The views of a scene show one set of named points, each view turned or mirrored, shifted and resized as a whole, with a little noise and some points left out.
In the rows, 128 means zero.

Scene 1
View 1
k_465: [141 140 124 119 124 120  92 129 121 150 128 138 139 168 104 139 119 141
 154 160]
k_569: [125 106 129 119 121 141 159 154 140 125 104 136 118 136  90 134 143 135
 113 113]
k_44: [137 103 150 125 129 116 128 140 124 129 131 113 119 142 100 155 125 137
 111 126]
k_685: [134 128 119 123 121 136 125 153 135 139 120 145 124 148 102 123 128 138
 135 138]
k_658: [129 116 141 126 134 124 133 143 133 126 129 129 114 142 113 141 121 134
 114 126]
k_960: [115 149 121 123 142 132 125 131 143 126 121 158 117 159 136 123 110 129
 138 140]
k_449: [141 126 131 124 123 122 108 144 125 142 131 130 127 152 102 138 121 140
 135 145]
k_754: [133 106 133 121 121 134 145 153 134 131 115 130 120 139  92 136 137 137
 116 120]
k_643: [143 109 129 109 109 128 121 133 118 147 103 125 146 159  68 153 146 144
 144 141]
k_711: [111 134 141 120 150 119 132 110 136 116 118 139 119 161 135 150 111 126
 128 133]
k_693: [126 120 148 114 137 111 119 105 120 128 118 121 135 167 107 169 121 133
 135 140]
k_601: [147  94 144 125 116 124 131 159 123 138 129 111 121 133  80 147 136 142
 109 123]
k_394: [136 120 145 117 130 111 108 115 117 138 124 119 137 165 100 163 122 138
 138 147]
View 2
k_658: [137 123 106 145 127 176 129 105 108 130 136 127 119 149 149 121 100 123
 112 157]
k_685: [140 148 125 154 130 147 161  99 112 118 123 114 125 153 150 141 110 109
 122 141]
k_601: [125 136 103 131 105 190 134 123 127 120  92 105 131 137 130  97 103 118
 123 156]
k_394: [120 114 109 116 118 172 161 138 123 140 165 117 100 122 133 140 114 125
 146 132]
k_693: [129 104 103 115 127 172 150 138 116 153 181 121 104 125 129 137 116 124
 135 136]
k_569: [159 143 109 148 138 159 131 104 109 136 106 104 157 163 129 101 113 100
  94 156]
k_711: [147 103 104 142 149 161 134 108  96 152 194 140 107 149 150 144 109 124
 110 148]
k_960: [150 129 122 164 150 138 152  86  94 132 170 138 112 162 166 161 107 116
 111 144]
k_643: [130 143 119 114 117 154 177 144 133 137 123  87 132 127 112 127 128 103
 144 123]
k_754: [145 139 109 142 126 168 136 111 115 129 109 107 141 152 133 107 109 109
 108 153]
k_465: [117 137 129 135 118 146 186 119 121 119 156 119  95 129 152 170 114 120
 156 121]
k_449: [122 137 120 141 116 163 162 113 120 119 133 119 107 137 150 144 107 122
 139 138]
View 3
k_449: [196 109 142 160 136 148 138 116 105 116  87 137 147 121 131 143 141 128
 137 132]
k_960: [170  63 139 157 159 175 143  69 108 123 127 167 144  85 126 183 141 172
 171 111]
k_643: [196 125 125 142 182 115 125 146  65 119 115  91 111 149 111 136 112  88
 139 161]
k_693: [159  83 113 117 181 101 134 123  94 183 103 111 154 115 123 149 131 139
 115 113]
k_44: [153  87 122 138 144 113 145 134 115 120  82 142 130 159 124 130 143 116
  97  92]
k_569: [144  71 123 148 168 144 145 115  97  58 134 161  76 174 106 153 126 105
 138 100]
k_685: [190  97 142 167 149 166 139 103  98  87 115 149 122 125 122 157 132 126
 160 133]
k_465: [219 123 144 159 152 147 129 113  88 156  93 109 169  88 134 150 132 138
 156 163]
k_711: [140  47 118 126 176 132 143  85 111 166 121 153 151  96 125 175 141 173
 136  86]
k_394: [180 105 122 130 165 107 132 132  93 174  90 104 160 117 128 139 132 129
 118 130]
k_754: [158  83 127 152 156 139 145 122 101  73 114 153  96 166 113 144 131 107
 130 105]
View 4
k_960: [138  96 123 175 139 103 118 114 134 143 151  97 166  85 146 115 113 136
 105 137]
k_658: [144 109 126 173 124 125 128 112 147 169 159 132 126 105 130 120 132 125
 118 113]
k_44: [144 120 129 168 117 133 139 112 152 172 161 137 106 114 116 133 138 113
 128 101]
k_601: [141 117 149 156 110 132 124 118 158 182 174 158 112 123 115 131 142 101
 121  79]
k_394: [132 131 131 158 125 118 154 119 146 135 151  94 116 107 108 159 126  98
 131 108]
k_754: [160 104 146 162 118 123 114 123 149 173 165 148 137 117 131 128 139 119
 109  90]
k_693: [150 128 121 169 128 122 157 119 144 134 142  91 114 109 112 160 130 113
 131 115]
k_643: [151 123 163 139 119 111 131 136 148 134 159 112 142 125 113 171 131  87
 113  75]
k_569: [180  97 149 166 120 124 107 126 148 174 162 154 147 123 137 128 143 129
 102  88]
k_465: [102 122 144 146 130  98 136 121 142 126 161  82 148  93 119 147 108  88
 118 111]
k_449: [115 116 141 154 124 110 129 117 147 151 166 113 136 100 122 133 120  99
 119 105]
k_711: [158 109 106 187 136 119 143 112 137 142 138  93 133  94 133 132 125 143
 121 141]
k_685: [132 101 148 154 126 105 110 122 143 155 167 122 161 102 136 124 121 111
 104 103]
View 5
k_754: [121 155 111 139 130 100 105 103 151 131 131 117 149 121 152 115 165 110
 141 113]
k_658: [118 147 140 133 136 107 137 117 165 130 132 113 143 128 137 124 160 123
 158 117]
k_693: [121 137 152 105  79 123 146 129 147 143 138 117 130 170 134 111 127 125
 178 113]
k_960: [124 131 149 174 138 115 149 156 135 146 128  99 141 121  90 105 158 108
 181 121]
k_449: [137 130 123 141 121 109 136 112 152 137 127 110 109 133 118 117 119 115
 148 121]
k_465: [146 116 125 147 102 116 144 126 135 146 125 106  91 146  96 105  92 109
 157 124]
k_711: [111 139 171 134 112 123 158 154 147 143 137 107 153 148 113 111 163 122
 195 114]
k_394: [131 131 139 109  83 119 143 118 149 140 134 117 112 165 130 114 109 123
 164 116]
k_44: [118 149 137 107 121 107 137  98 176 125 136 120 135 142 156 130 147 131
 150 114]
k_569: [116 164 107 147 130  98  94 109 143 133 130 116 166 116 157 109 184 103
 143 111]
k_685: [135 137 112 165 134 104 120 121 138 139 125 107 127 117 115 107 142 103
 147 121]
k_643: [140 142  93 125  75 108  96 100 125 143 128 120 119 152 147  97 112 101
 138 115]
k_601: [125 154 106 117 129  96 110  78 171 121 130 123 131 128 168 128 146 121
 125 115]
View 6
k_569: [146 120 144 105  95 112 106 150 184 110 135 117 144 163 101 103 185 166
 106  99]
k_693: [125 146 102 105  91 113 151 164 108 144 146  87 152 125  99 165 103 117
 167 162]
k_658: [130 124 117 127 118 120 124 139 168 120 142  93 159 151 142 133 133 155
 136 130]
k_394: [102 145 120 113 103 112 150 160 102 148 148  93 146 114 112 174 125 127
 172 171]
k_601: [140 124 156 108 141 101  98 138 148 124 138 101 120 118 139 159 183 181
 109 133]
k_711: [126 135  79 127  80 130 156 154 159 127 146  85 187 167 116 123  81 114
 169 137]
k_643: [ 95 146 164  97  88 101 132 170 103 145 144 126 120 112  75 154 200 144
 150 151]
k_754: [133 123 144 112 110 112 110 145 169 118 137 111 141 148 117 123 179 167
 117 116]
k_44: [146 126 125 112 131 109 116 141 142 127 140  87 139 125 138 161 135 158
 126 142]
k_449: [ 77 134 139 137 117 119 142 146 138 138 150 108 153 133 142 150 161 150
 166 155]

Which points are out of place in each view (at most two, in the order of its rows)? Write none if all are in place.
view 1 => k_960
view 2 => k_569
view 3 => k_449
view 4 => k_643
view 5 => k_44
view 6 => none

Scene 2
View 1
k_691: [ 92 166 129 133 140 129 106  96 142 164 139 177 132 162 141 183  95 149
 123 121]
k_555: [106 148 133 112 121 122 105 118 136 168 122 159 150 139 133 166 126 143
 130 126]
k_283: [ 54 179 119 125 107 154  99 119  95 162 121 165 146 103 133 144 160 161
 152 115]
k_581: [111 124 147 100 123 108 119 143 136 170 129 182 127 160 137 142 122 116
 129 113]
k_749: [ 67 155 131 116 111 133 110 137 105 163 128 181 129 126 134 131 149 139
 145 107]
k_193: [ 62 163 127 117 109 144 107 134  99 164 124 176 135 116 135 132 156 145
 150 109]
k_225: [116 136 140  99 118 121 110 131 135 173 117 159 150 139 134 156 134 130
 133 125]
k_590: [107 139 144  98 132 145 123 141 123 182 124 188 121 154 151 142 132 112
 139 111]
k_255: [ 93 148 135 103 114 137 110 136 115 173 118 168 142 126 137 142 150 133
 143 117]
k_51: [ 86 170 123 125 120 138  98 104 126 164 123 155 155 126 133 174 129 160
 135 128]
k_972: [ 81 170 128 104 122 182 111 130  96 183 111 171 140 113 152 143 165 135
 158 116]
k_582: [ 93 177 125 119 136 169 105 102 121 178 120 165 144 133 151 177 129 147
 141 126]
View 2
k_193: [117 100 148 145  77 126 163 149 105 136 107 149 149 113 133 126 140 103
 105 113]
k_691: [ 95 103 134 119  92 165 123 125  78 135 129 138 100 121 168 135  97 123
  79 110]
k_972: [121 103 157 128  74 121 164 144 103 143  84 159 144 149 146 137 145  92
 120  91]
k_555: [ 94  82 123 130  98 155 133 117  99 138 117 128 127 122 157 129 125 115
 101  96]
k_283: [114 102 154 154  82 119 164 146  90 140  86 158 138 102 128 126 133  99
 102  99]
k_582: [105 103 149 121  87 143 140 127  81 143  93 153 112 139 161 139 116 105
 100  87]
k_590: [113  95 132 107  78 153 144 136 121 133 137 132 144 158 166 138 139 112
 110 117]
k_225: [ 96  75 118 125  97 155 136 116 113 138 121 122 140 134 159 128 137 113
 112  96]
k_581: [102  83 116 115  88 164 134 127 125 130 152 117 146 139 164 130 136 121
 105 123]
k_51: [ 96  92 137 140  96 144 139 123  81 142  96 144 116 109 149 128 116 110
  94  89]
k_255: [108  87 133 132  86 140 151 133 113 137 113 136 148 130 147 129 143 107
 113 102]
View 3
k_283: [166 137 128 134 145 133 123 109 147 117 128 136 117 127 126 134 122 111
 132 136]
k_193: [157 138 130 127 141 133 137 112 151 118 130 140 120 130 125 127 124 121
 130 133]
k_582: [152 135 141 144 145 121 130 120 124 117 127 123 138 120 126 136 112 118
 118 126]
k_255: [145 143 135 121 146 121 142 124 145 120 129 140 127 123 125 124 126 125
 119 134]
k_749: [151 136 130 125 139 131 142 117 150 120 130 139 121 130 125 123 125 128
 130 131]
k_590: [133 142 143 124 137 120 158 125 139 117 131 137 139 125 123 120 118 137
 113 124]
k_691: [142 120 134 145 139 120 138 133 116 129 128 109 138 123 130 125 116 137
 132 120]
k_555: [141 133 133 129 150 115 136 137 129 128 127 125 131 118 129 124 126 130
 123 132]
k_225: [136 139 136 121 151 111 142 138 134 126 127 132 132 117 128 122 128 132
 116 134]
View 4
k_749: [123 137 115 128 103 125 119  93 136 145 135 100 157 118  99  91 149 133
 119 113]
k_590: [116 162 135 125  74 121 134 112 138 152 134  96 162 110  93  83 120 117
 144 152]
k_51: [127 136 112 125  97  91 122 124 152 179 177  88 151 107 122  86 165 139
 101 127]
k_255: [114 137 107 129  83 123 118 102 137 158 148  91 150 115  98  83 142 133
 127 137]
k_555: [123 142 118 121  75 103 139 131 146 172 171  90 141 114 105  81 153 136
 123 137]
k_283: [121 124  95 134 123 111  93  85 144 160 152  91 163 109 119  94 163 139
  95 111]
k_582: [122 153 121 130  99  87 111 118 156 180 168  85 172  94 130  87 144 124
 105 148]
k_193: [120 132 106 131 112 124 105  86 137 148 138  97 161 114 106  93 152 134
 112 114]
k_581: [123 155 137 118  60 123 156 127 135 150 142 100 142 123  81  80 133 127
 150 138]
k_225: [115 142 113 123  63 115 137 125 139 168 164  88 137 117  94  76 144 134
 135 147]
k_972: [107 140  99 139 105 118  85  80 141 162 141  85 174 100 117  89 133 123
 113 148]

Which points are out of place in each view (at most two, in the order of its rows)? Write none if all are in place.
view 1 => none
view 2 => k_972
view 3 => k_255
view 4 => none
